A landscape with many peaks, sampled at points; each row gives a point and its height.
From any point a climber steps to the highest of the 5 points nearest to it. It stops when none of these is higher. Distance is the straight distance between rows; heights are no part of it.
J283: [ 76 147 138  83 134  47 133  93 106 152  89]  (h 62.3)
J384: [149 132 118  98 103 164 128 112 126 144 134]  (h 32.9)
J746: [115 133 213 168 110 167  95 152 158  89 172]  (h 26.2)
J865: [137 163 114  79 122 121 136  94 102 147 131]  (h 55.8)
J84: [141  99 191 148 110 164 100 134 150 112 173]  (h 35.5)
J693: [139 115 128 164 113 170 109 134 143 122 137]  (h 13.5)
J21: [141 114 121 184 161 118 108 148 123 110 145]  (h 57.4)
J667: [157 122 137  94 101 160 124 109 129 149 136]  (h 37.4)
J974: [144  72 149 134 127 126 121 115 125 143 137]  (h 29.5)
J542: [113 176  73 112 139 105 140  82  90 131 141]  (h 68.2)
J446: [137 126 157 179 148 127  96 149 132  95 157]  (h 46.5)
J291: [146 184 155 141 161 128 126 214 158  80 130]  (h 48.8)
J688: [139 172  68 108 123 143 141 107 108 129 140]  (h 46.4)
J884: [138 182  74 130 111 171 130 128 133 119 135]  (h 60.7)
J218: [141 152  81 128 109 170 135 124 130 131 134]  (h 39.6)
J640: [146 109  76 140 123 154 142 116 125 144 122]  (h 12.1)
J665: [136 132 140  53 116 113 130 101 119 160 116]  (h 61.7)
J377: [118  85  76  87 124  86 184 111 137 166  70]  (h 51.3)
J628: [116 158 120  80 134  90 131  87  93 153 118]  (h 61.4)
J875: [143 173 196 139 153 127 109 188 162  81 169]  (h 54.4)
J37: [141  79  86 157 137 140 134 114 119 142 123]  (h 4.0)
J305: [ 87 158 151 206 122 162 124 188 141  82 120]  (h 35.2)
J937: [123 169 142 190 165 120 114 198 137  83 136]  (h 39.5)
J857: [ 61 133  81 123 136  67 156  70  73 126 122]  (h 53.6)
J485: [141 169 169 160 160 128 102 183 148  78 156]  (h 53.3)
J896: [145  72 127 141 137 119 130 113 126 143 121]  (h 31.5)
J107: [122 126  71  82 131  84 179 102 115 156  92]  (h 55.9)
J205: [133 126 167 182 126 155 100 154 143 103 154]  (h 62.0)
J274: [147 134  61 126 122 159 144 118 124 133 126]  (h 34.3)
J816: [116 155 137  70 125  94 123  90  94 153 118]  (h 59.4)
J230: [141 150  86  84 126 126 146 104 110 151 118]  (h 36.0)
J34: [100 159  72 105 145  84 152  87  79 129 134]  (h 76.8)
J462: [141 108 188 158 127 141  94 136 140 105 173]  (h 40.9)
J601: [105 134 100  64 128  67 164 106 131 165  77]  (h 59.5)
J777: [144  97 101 166 125 157 123 124 130 129 133]  (h 61.0)
J164: [144  61 165  95 110 128 121 113 129 155 128]  (h 30.1)
J235: [135  97 130  71 112 126 142 110 135 164 104]  (h 56.1)
J919: [143 112 160 150 103 172 107 129 147 121 151]  (h 26.6)
J335: [157  85 145 110 104 153 120 113 131 150 130]  (h 33.4)
J94: [103 146 104 187 103 187 129 172 143 108 118]  (h 22.6)
J167: [144  77 100 162 146 122 132 120 117 134 124]  (h 25.3)
J428: [111 140 115  56 132  77 152  98 119 163  91]  (h 60.6)
J719: [158 151 205 123 158 115 104 165 158  94 190]  (h 78.3)
J994: [149 121 119  79 112 135 136 104 117 165 116]  (h 48.2)
J913: [161 146 165 143 166 110  99 168 145  93 168]  (h 55.1)
J975: [143 120  77  86 123 120 157 107 119 157 110]  (h 34.8)
J163: [150  91 134 151 123 150 116 126 129 134 142]  (h 27.0)
J550: [127 130 102  72 127 108 153 100 115 162  99]  (h 52.7)
J619: [135  53 149 121 127 108 131 114 133 157 113]  (h 32.3)
J80: [ 92 185 156 191 155 127 130 211 129  73 116]  (h 41.7)
J707: [ 84 147 147  58 132  48 132 100 135 160  77]  (h 61.8)
J825: [ 98 159  93 104 136  86 146  78  77 139 125]  (h 67.1)
J59: [ 58 135 153  89 124  59 119  80 108 156  95]  (h 61.6)
J922: [110 143 184 181 103 178 103 165 158  90 143]  (h 21.9)
J738: [123 134 131 180 112 175 107 154 147 105 141]  (h 24.2)
J932: [143  82 165 148 124 143 102 126 130 123 157]  (h 34.9)
J261: [138  69  96 126 133 121 150 110 124 157 103]  (h 19.3)
J567: [130 150 212 152 140 130  93 161 159  81 184]  (h 42.7)
J748: [119 103 139  50 110  92 149 114 147 168  79]  (h 56.0)
J998: [100 157  74  89 144  78 158  84  90 144 111]  (h 79.8)
J741: [136 146  59  97 128 130 156 105 115 142 122]  (h 40.4)
J33: [124 130 160 183 107 176 107 154 149  98 143]  (h 31.6)
J923: [122 116 115  61 126  93 157 109 137 173  80]  (h 58.5)
J955: [147  74 172 119 108 146 112 115 134 144 144]  (h 31.8)
J496: [121 122  94 191 125 164 124 152 136 112 129]  (h 6.0)
J99: [116 162 191 175 144 138 101 180 145  75 153]  (h 48.5)
J134: [139  94  58 113 129 126 171 105 122 154 107]  (h 37.3)
J997: [119 166 157 186 154 124 111 188 143  79 138]  (h 45.2)
J97: [151 129  97 108 114 163 135 114 122 143 126]  (h 17.8)
J498: [ 89 152 166 194 111 173 117 182 145  82 120]  (h 32.7)
J852: [149 154 111 111 101 168 120 124 131 132 137]  (h 28.7)
J25: [146  86 135 163 153 108 113 122 121 126 136]  (h 42.3)
J653: [135 124  60  98 131 124 163 102 115 152 114]  (h 46.3)
J621: [137 146 138 186 169 114 105 168 137  92 150]  (h 39.7)
J698: [138 149 115 148  94 192 120 139 148 119 132]  (h 18.0)
J984: [ 74 161 146 196 105 188 139 188 138  87 102]  (h 31.4)
J624: [127  61 137  94 120 101 148 114 140 165  84]  (h 42.5)
J527: [145  81 105  99 117 128 145 114 126 163 103]  (h 30.6)
J547: [ 91 152  99  93 141  69 147  85  84 149 110]  (h 68.4)
J505: [161 119 179 142 165 100  95 142 130 108 172]  (h 51.7)
J334: [128 136 189 172 131 141  94 159 148  87 162]  (h 42.0)

Two climbers start at each pair of points below. Name the first point that both come to, or write none.
J707, J628 | J547
J335, J164 | J665
J619, J384 | J665
J485, J99 | J719
J741, J97 | J884

For each start below, name the point where the climber stops.
J997 | J719
J80 | J719
J134 | J998
J955 | J205
J937 | J719
J527 | J665
J974 | J205
J852 | J884
J59 | J998
J274 | J884
J601 | J998
J919 | J205
J550 | J998
